Each row is a point on a landscape with many valleys, with its height.
From any point a ball rolls to the lowest of the 6 points nearest to it. It stops when none of these is lower. Distance is the straight distance between rows; heights are no part of it.
j669: [166  62 154  84 102  77  97 162 139]  (h 2.67)
j812: [116 122 124  55 125 130 171 150  83]  (h 1.39)
j440: [142 100 148  42 122 127 138 121 109]  (h 1.08)
j583: [125  92 168 163  91 101 110 209 170]  (h 4.61)
j217: [119 138 137 168 144  71  71 158 163]  (h 2.44)
j418: [100 159 127 188 125 139  89 136 160]  (h 4.74)
j867: [146  98 109 159 196 127  77 100 177]  (h 2.78)
j579: [ 94 136 162 135 117 107 157 172 107]  (h 7.51)
j586: [127 141 130 149 139 122  73 133 148]  (h 2.47)
j494: [103 147 149 136 119 147 136 147 135]  (h 6.34)
j576: [143 107 130  65 131 106 104 127 135]  (h 1.88)
j880: [127 119 153  74 121 115 146 148 113]  (h 2.70)
j215: [138 122 104 187 167 126  66 122 181]  (h 2.50)
j614: [141 139 107 173 131 142  99 106 153]  (h 2.98)
j431: [149  69 153 125 113  79 101 170 152]  (h 3.12)
j553: [151 102 131  30 123 129 124 113 119]  (h 1.09)
j580: [161 107 110  85 118 157 161  71  99]  (h 0.81)
j427: [ 86 142 130 123 107 114 183 185  83]  (h 5.61)
j685: [159  96 120  63 127 160 136  98 112]  (h 0.80)
j98: [136 100 123  33 130 153 167 121  87]  (h 0.78)
j846: [109 140 103 143 112 169 191 118 107]  (h 2.92)
j232: [ 90 148 112 172 111 169 177 138 106]  (h 5.55)
j906: [134 130 125 115 121 161 153 118 124]  (h 0.66)
j243: [121 107 165 119 113  96 164 166 106]  (h 6.20)
j819: [152 121  99 167 150 133  89  94 151]  (h 2.55)
j859: [153  88  96 126 180 125  76  95 174]  (h 2.65)
j890: [ 94 135 127  96 112 116 179 174  86]  (h 4.45)
j752: [133  97 163 157 103  79 109 184 146]  (h 3.93)
j758: [141 120 132  79 127 152 141 108 111]  (h 0.82)
j473: [128 111 123 124 159 100  76 139 154]  (h 2.39)
j830: [108 152 137 173 126 156 117 134 146]  (h 0.51)
j87: [151 122  88 174 159 131  81 107 162]  (h 2.43)
j48: [146 185 107 133 130 148 145  46  94]  (h 1.14)
j8: [120 136 155 128 116 113 103 142 127]  (h 3.36)
j691: [156  89 144  87 123  75 101 146 131]  (h 2.36)
j300: [154 112  98 104 147 130  86 107 150]  (h 2.00)
j338: [102 118 141  89 122 119 176 162  95]  (h 3.52)
j689: [151  92 116  81 152  91  77 124 159]  (h 2.23)
j417: [ 89 167 136 201 115 154 116 138 163]  (h 7.10)
j157: [139 129 148 106 128 103 100 141 139]  (h 2.51)
j149: [ 93 159 168 168 115 122 136 170 137]  (h 7.39)
j782: [114 140 117 193 173 105  59 148 177]  (h 2.45)
j539: [172 114  90 122 137 141 106  69 133]  (h 1.60)
j207: [111 142 157 137 123 118 125 150 130]  (h 5.11)
j166: [144 115 110  87 124 163 187 102  85]  (h 0.75)
j907: [136 124 125  95 118 165 165  95 104]  (h 0.76)
j249: [167 105  89 161 180 128  85  73 160]  (h 3.11)
j488: [169 119  82 154 152 124  98  67 146]  (h 2.48)
j524: [117 141 164 169 112  85 112 173 149]  (h 4.99)
j679: [166 163  96 136 130 139 130  50 110]  (h 1.47)
j851: [ 93 168 107 195 107 175 182 111 111]  (h 5.53)
j268: [133 111 138  69 126 160 161 119 101]  (h 0.55)
j294: [100 151 159 156 119 114 149 176 122]  (h 7.82)
j554: [139 104 158 115 121  78 109 157 138]  (h 2.93)
j464: [141 110 145 128 132  71  76 165 148]  (h 2.40)
j577: [122 166 119 203 118 156 145  91 144]  (h 5.20)
j185: [152 124 107 109 121 148 113  99 136]  (h 1.46)
j756: [ 93 145 132 121 125 144 169 164 101]  (h 5.05)
j793: [127 181 110 165 126 144 153  59  99]  (h 1.62)
j470: [161 155 113 123 123 137 152  66  98]  (h 1.18)
j903: [125  97 170 136 103  95 151 192 129]  (h 6.30)
j676: [148 162 109 145 119 148 149  72 119]  (h 1.50)
j247: [ 92 139 143 108 117 127 179 174  94]  (h 5.38)
j683: [ 99 155 155 173 130 127 100 159 155]  (h 0.98)
j519: [106 154 121 148 113 170 161 123 114]  (h 4.60)
j430: [161  87  93 100 173 122  83  92 157]  (h 2.38)
j395: [139 136 115 137 121 162 172  97 103]  (h 0.95)
j650: [127 141 123 148 122 151 111 126 144]  (h 3.13)
j810: [130 171 119 185 116 150 131  73 123]  (h 3.10)
j522: [139 109 151  58 121  98 129 136 114]  (h 1.79)
j140: [ 75 157 110 140 121 160 186 157  97]  (h 5.74)
j380: [139 115 100 135 155 133  78 115 163]  (h 2.24)
j391: [169 123  99 102 119 148 134  69 119]  (h 0.96)
j928: [ 87 149 110 109 119 146 172 154  91]  (h 4.04)
j663: [ 95 181 123 218 111 167 166 112 135]  (h 6.60)
j491: [153 148 116 151 117 157 137  81 127]  (h 2.18)
j556: [104 133 131 105 124 149 152 147 109]  (h 3.58)
j100: [ 82 141 150 149 118 108 170 188  95]  (h 6.53)
j742: [115 129 172 145 118 100 121 161 132]  (h 5.15)
j848: [ 77 162 140 173 125 173 159 145 123]  (h 7.32)
j623: [118 122 131 147 168  82  68 148 165]  (h 2.42)
j617: [165  84 148  38 125  88 111 122 120]  (h 1.45)
j35: [151 101 132  95 136  78  81 135 148]  (h 2.25)
j654: [104 124 121  93 125 150 173 145  93]  (h 2.37)

Write out the way that a ball takes from each point below.
j756 => j654 > j812 > j268
j140 => j846 > j906
j524 => j683 > j830
j300 => j185 > j906

Two balls start at each pair of points below. Name the first point that both come to, or write never.
j470, j819 => j906
j338, j928 => j812
j100, j247 => j812

Where does a ball stop that starts at each point below?
j742 => j906
j380 => j906
j576 => j268
j880 => j268
j903 => j268
j294 => j906
j851 => j906
j149 => j830
